Each row is a point on a tangle of strands that fork, close into loops and nearly touch. The rows are in no order.
(in the rows, 128 means zero)
Two points are linked if the straight distance between their rows is under 115. Some points are linked to none.
Q504: [120 129 149 128 154 171 154 149 144 163  63 152  96 169  82 100 160 136
  89 113 124  96]
Q23: [113 129 156 179 116 144 131 156 129 202 185 139 155 143  96 149 134  97
  98 143 160 168]
Q226: [ 95  51 149 181 143 151 118 111 143 130  85 162 146 110 125  56  78 139
 125  96 126  76]
Q305: [109 127 138 164  89 102 137 111 134  72 227 116 149  93 157 120 120 104
 145 166 113 147]
Q431: [116 141  97 156 109 110 111 149 117 164 205 132 185 147  86 157 129 133
  89 161 151 181]
Q984: [125 126  88 107  98 152 177 153 126  66 185 122  92 119 230 158 135 110
 133 104 159 118]
Q278: [124 117 147 129 136 154 155 157 140 144  85 128  87  69 179 167 137 103
 135  90 199 138]
Q717: [136 112 131  96 105 117 105 133 128 144  72 109 139 175 106 109 148 124
 101  82 144 125]
Q960: [123  60 107 160 110 103  95  88 143 123 103 138 143 128  74  86  92 139
  59  75  97 111]
Q888: [135  85 130 141 133 151 127 129 136 132 105 158 128 137 116  72 115 145
 108 133 119  66]
Q425: [ 87 112  82 182 183 174 143 115 119 130 112 160 145 180 124  94 104 176
  83  97  99  95]
Q199: [ 96 135  89 124 175 173 151 130 110 159  71 136 131 184 112  96 124 162
  86 116 111 105]
Q680: [173 112 132 121  94 119  65 132 108 161 153 120 125  89 100 134 127  85
 144 149 149 131]
Q81: [125 145 125  65  72  82 115 136  98 104  92 127 119 139 143 168 185  89
 151 138 145 142]
Q596: [146 122 144  92  82  84  94 134 126 127  85 140 121 156  66 130 180  86
  90  88 108 131]
Q4: [133 138 122  72  70  84  95 137  99 110  92 129 127 150  86 165 204  49
  98 133  99 155]
Q248: [ 88 120 130 173 172 154  99 121 108 122 114 206 135 127 121  99  91 120
 155 180 122  80]
Q637: [142 123 145 148 152 116 115 114 154 128  99 138 136 100 188 153  85 139
 166  69 175 161]
Q497: [135  99 131 116 119 144 121 125 112 118  87 122  90  74 170 158  96  93
 110  74 160 127]
Q568: [152 163  61  76 135 153 126 115 117  90 126 114  95 142 184 126 104 126
 132  95 122 109]
Q955: [ 97 163 153 117 130 111 169 117 127  97 148 130 136 201 146 135 151 113
 152 147 102 126]
Q86: [121  88 162 145  78 117 157 163 145 174 207 112 121  83 146 167 144 104
 123 153 175 144]
Q782: [153 150  81  82 142 138 126 101 101 119  94 118 135 159 138  98  89 159
 112 113 100 118]
Q892: [119 158 136 134 162 181 137 120 138 119 183 111 122 102 220 120  91 100
 183 111 152 141]
Q773: [ 92 157 128 124 155  85 131 115 128 116  48 138 162 204  90 156 142 120
 119 122  92 114]
Q164: [142 106 140 104  97  87 118  87 116  99  83 125 155 108 101  68  87 152
 131 156  76  93]
Q743: [135 168  99 128 142 155 132 148 128 160 163 112 137 192 133 166 153 152
 111  84 172 177]
Q661: [148 134  95 122 114 135 146 135 160  75 202 113 100 137 177 139 150 136
 117  77 134 134]
Q558: [152 127 109 134  91  81  71 105 124 133 115 108 203 134  66 135 104 125
  90 135 120 168]
Q347: [ 77 106 170 153 107 125 187 131 114  92 185 116 126  82 181 134 120  99
 147 175 127 130]
Q210: [179 104 135  86  94 134 103 139 170 149 188 107 117 140  67  87 186 170
 124 113 117 116]
Q692: [150  75 162 125  86 109 168 166 140 163 173  72 116  75 138 143 151 148
 105 119 173 163]
Q28: [141 118 115 134 132 115 139 119 120  99 134 121 104  85 140 130 117 158
 129 114 121 142]
Q675: [119 142  95  99 138 105 193 131 150  85 113 117 130 167 178 129 137 185
 154 109 131 119]
Q634: [ 87 121 129 191 116 117  96 103 113 131 144 139 191 147  92 149  90  92
  91 147 123 126]
Q581: [115 154 160 118 157 137 166 152 119 152  68 136 116  94 110 160 159 137
 125 168 151 129]
Q916: [138 117 175  99 131 113 157 110 107 119  76 110 107  89 108  88 105 136
 129 148  73 108]
Q124: [ 99 146 101 142 126  91 150 108  91 107 116 123 172 123 123 160 108 150
 113 167 126 137]
Q409: [155 161 134 127 179 148 109 110 137 104 115 122 101 104 155  72  69 129
 139 102  93 136]
Q578: [ 81 167 121 121 177 135 181 112 146  77 113 149 126 172 176 138 129 143
 168 131 104  97]
Q823: [133 152 139 136 190 131  99 120 129 136  77 141 128 129 160 176 102  90
 160  98 168 134]
Q994: [141 143 177  94 141 100 138  97 123 130  53 103 108  70 149 123 109 103
 172 169 104 130]
Q35: [108 132 142 164 164 142 112 116 133 130 108 170 158 170  91  72 109 125
 134 168  93  57]
Q672: [182 125 118  82  90 127  91 129 156 124 228  89  92 123 117 107 172 142
 172 121 120 122]
Q612: [ 70 114  92 193 157 166 152 131 120 116 151 165 157 162  96 135 122 159
  88 141 105  92]
Q940: [132 140 154 118 155 155 144 107 125 105 156 102 133 120 193  75  61 113
 152 113 107 143]
Q699: [ 86 181 125  95 135 102 159 124 112 120  95 116 150 212 111 170 169  97
 122 128  96 144]
Q696: [127 116 141 124  80  94 128  98 167  75 226  94 109 115 174 147 160  84
 175 158 116 141]
Q928: [110 145 140 155 130 130  94 144  89 152 128 167 124 113 137 195 115  62
 144 155 171 130]
Q48: [159 159 155 114 124 150 125 161 152 168 186 113  91 115 157 136 161 101
 179 142 161 150]
Q10: [144 147 108 105 182 157 134 145 120 178  56 132 134 138 135 149 122 170
 130  87 173 149]
Q519: [101 122 147 145 136 147 174 141 116 144  77 136 102 122  83 129 141 150
  84 156 114 113]
Q582: [157 108 107 117  69  91  87 115 156  96 227  83 123 138 131 142 155 110
 155 108 116 147]
Q80: [172 131 115  53  81  94 106 120 135 112 123 120 125 156 122  99 141 138
 163 137 110 115]
Q133: [109 149  95 102 121  95 185 128 110 103 116 100 160 165 126 146 140 185
 125 153 115 150]
Q835: [172 106 148 113  96 107 127 152 154 153 157  74  81  76 132 159 184 125
 128 101 158 192]
Q643: [162 132 143 118 148 148  74 106 126 112 155 123  82  67 150  78  93 114
 170 138  93 137]
Q803: [140 151  82 136 170 133 123 144 109 156 118 131 155 160  94 130 126 197
 134 157 138 143]
Q136: [123 136 155 154 143 132 150 142 155 108 111 150  70 112 114 152 173 102
  92  95 118 137]
Q450: [137 145 134 145 136 134  76 138 121 152  99 159 105 146 126 171 145  76
 128 110 155 122]
Q827: [140 124 115 126 111 114 137 123 134 130 120 120 163 151  63 104 150 160
  75 147  97 129]
Q508: [106 101 175 149 129 140 174 138 133 159  82 143 147 112 180 162 112 106
 147 126 196 120]
Q858: [127 115 155 130 112 158 159 152 109 184 152  98 150 114 119 104 129 155
 101 167 153 136]
Q395: [135 132 137 107 162 183 132 169 125 194  88 153 116 173 121 131 154 132
 111  95 164 127]
Q678: [167 121 152  79  99 105 109 139 169 114 151  81  67  63 174 132 164 101
 169 123 138 155]
Q946: [156 142 173  89 119 155 155 151 171 126 133 108  86  85 171 110 160 129
 177 148 140 130]
Q606: [ 85 160 131 160 214 131 125  99 122  99  97 180 147 144 141 107  81 132
 186 157  81  90]
Q789: [162 156 107  78 134 124 121 112 146  69 133 104  99 102 204 103 109 121
 187  98 110 135]
Q246: [ 87  90 149 151 126 167 187 156 104 163 124 134 142  98 156 128 107 149
 124 144 158 113]
Q657: [ 78 156 133 155 211 125 157  90 136  97 103 133 158 180 137 144  98 152
 154 127  81  97]
Q325: [127 149 111 105 141 160 117 108  75 117  93  97 119 109 160 171  92  93
  88  91 135 165]
Q865: [101  97 106 198 137 130  77 107 121 133 104 147 153 158  83 120  85 106
  57  94 116 114]
Q370: [151 161  76 118 147 141  89 139 127 131 133 152 122 157  96 103 106 171
 115 127 109 128]
Q173: [183  85 129 116 112 131  70 130 165 129 205 101 105  88  58  86 143 185
 135 125  81  93]
Q67: [138 104 125 115  93  85 104 104 120  87 116 124 148 139 139 116 106 122
 152 154 119 101]
Q294: [124 140 130 156 155 177 130 110  89 152 109 110 114 121 112 156 109  91
  77  97 115 148]
Q845: [147 141 186 108 129 104 144 131 119 162  53 110 122 109 100 141 146 102
 147 157 140 155]
Q731: [106 101 116 193 109 151 123 138 148 132 189 165 158 155  81  98 150 149
  90 164 109  98]
Q344: [100 125 114 164 117 133  83 126  96 122 127 163 153 102 107 176  99  78
 104 178 130 114]
Q956: [121 173 154 129 152 142 131 127 139 128 143 123 115 121 187 145 128  84
 189 152 152 153]
Q886: [141 127 141 100 135  91 116 103 154  92 102 133 113  76 201 132  93 122
 191 103 138 129]
Q63: [142 150  76 131 108 121  97 160  93 165 151 144 167 153  71 154 155 175
 108 180 145 153]
Q963: [105 105 157 173 106 129 140 157 142 171 163 166 113 101 121 146 151 105
 121 155 177 126]
Q253: [107 108 136 182 160 113 111 108 178 115 124 178 109 107  78  38 126 166
 125 129  63  92]
Q258: [128 147  92 126 108  61 105 110 110 101  92 107 167 127  90 186 117 146
 115 133 115 178]
Q140: [183  85 150 124 119 111  74 111 140 114 167 130  95  57 104  89 128 141
 163 130  92 105]
Q598: [167 118 130  65 110 106 119 132 133 167  84 135 151 155 114 102 129 146
 167 119 165 124]
Q547: [102 122 139 146 103 171 197 171  98 177 132 118 125 126  88 142 163 129
  56 157 138 136]
Q93: [159 123  96 137 101 134 107 124 128 122 224 100 132 144 124 131 140 129
 111  86 128 154]
Q764: [127 137 113 151 102 151 129 168 157 151 206 156 119 166  96 114 191 147
 103 133 130 106]
Q775: [ 91 104 107 138 117 144 195 141 110  82 187 133 118  92 203 135 119 138
 125 131 140 123]
Q3: [171 122 100  99 125 114 127 138 124 171  94 105 141 130 128 118 131 188
 146  90 186 152]
Q744: [103 137 127 148 153 112 115 108 118 122  60 155 160 152  66 116 104 142
 125 160  86  98]

A tip is a point with one link. Name the tips that can be reached along the links from each point below, in the order of the rows.
Q278 -> Q81, Q294, Q764
Q675 -> Q226, Q558
Q86 -> Q960

Name the points in between on the shortest way along the links from the first point to the second, in order.
Q596; Q612 -> Q717, Q598, Q3, Q10, Q395, Q504, Q199, Q425
Q637; Q305 -> Q886, Q789, Q568, Q782, Q370, Q803, Q63, Q431, Q23, Q963, Q86, Q692, Q835, Q678, Q946, Q48, Q956, Q892, Q940, Q409, Q643, Q140, Q173, Q210, Q672, Q582, Q696
Q164; Q508 -> Q916, Q994, Q845, Q581, Q519, Q547, Q858, Q246
Q568; Q960 -> Q789, Q886, Q637, Q823, Q450, Q928, Q344, Q634, Q865
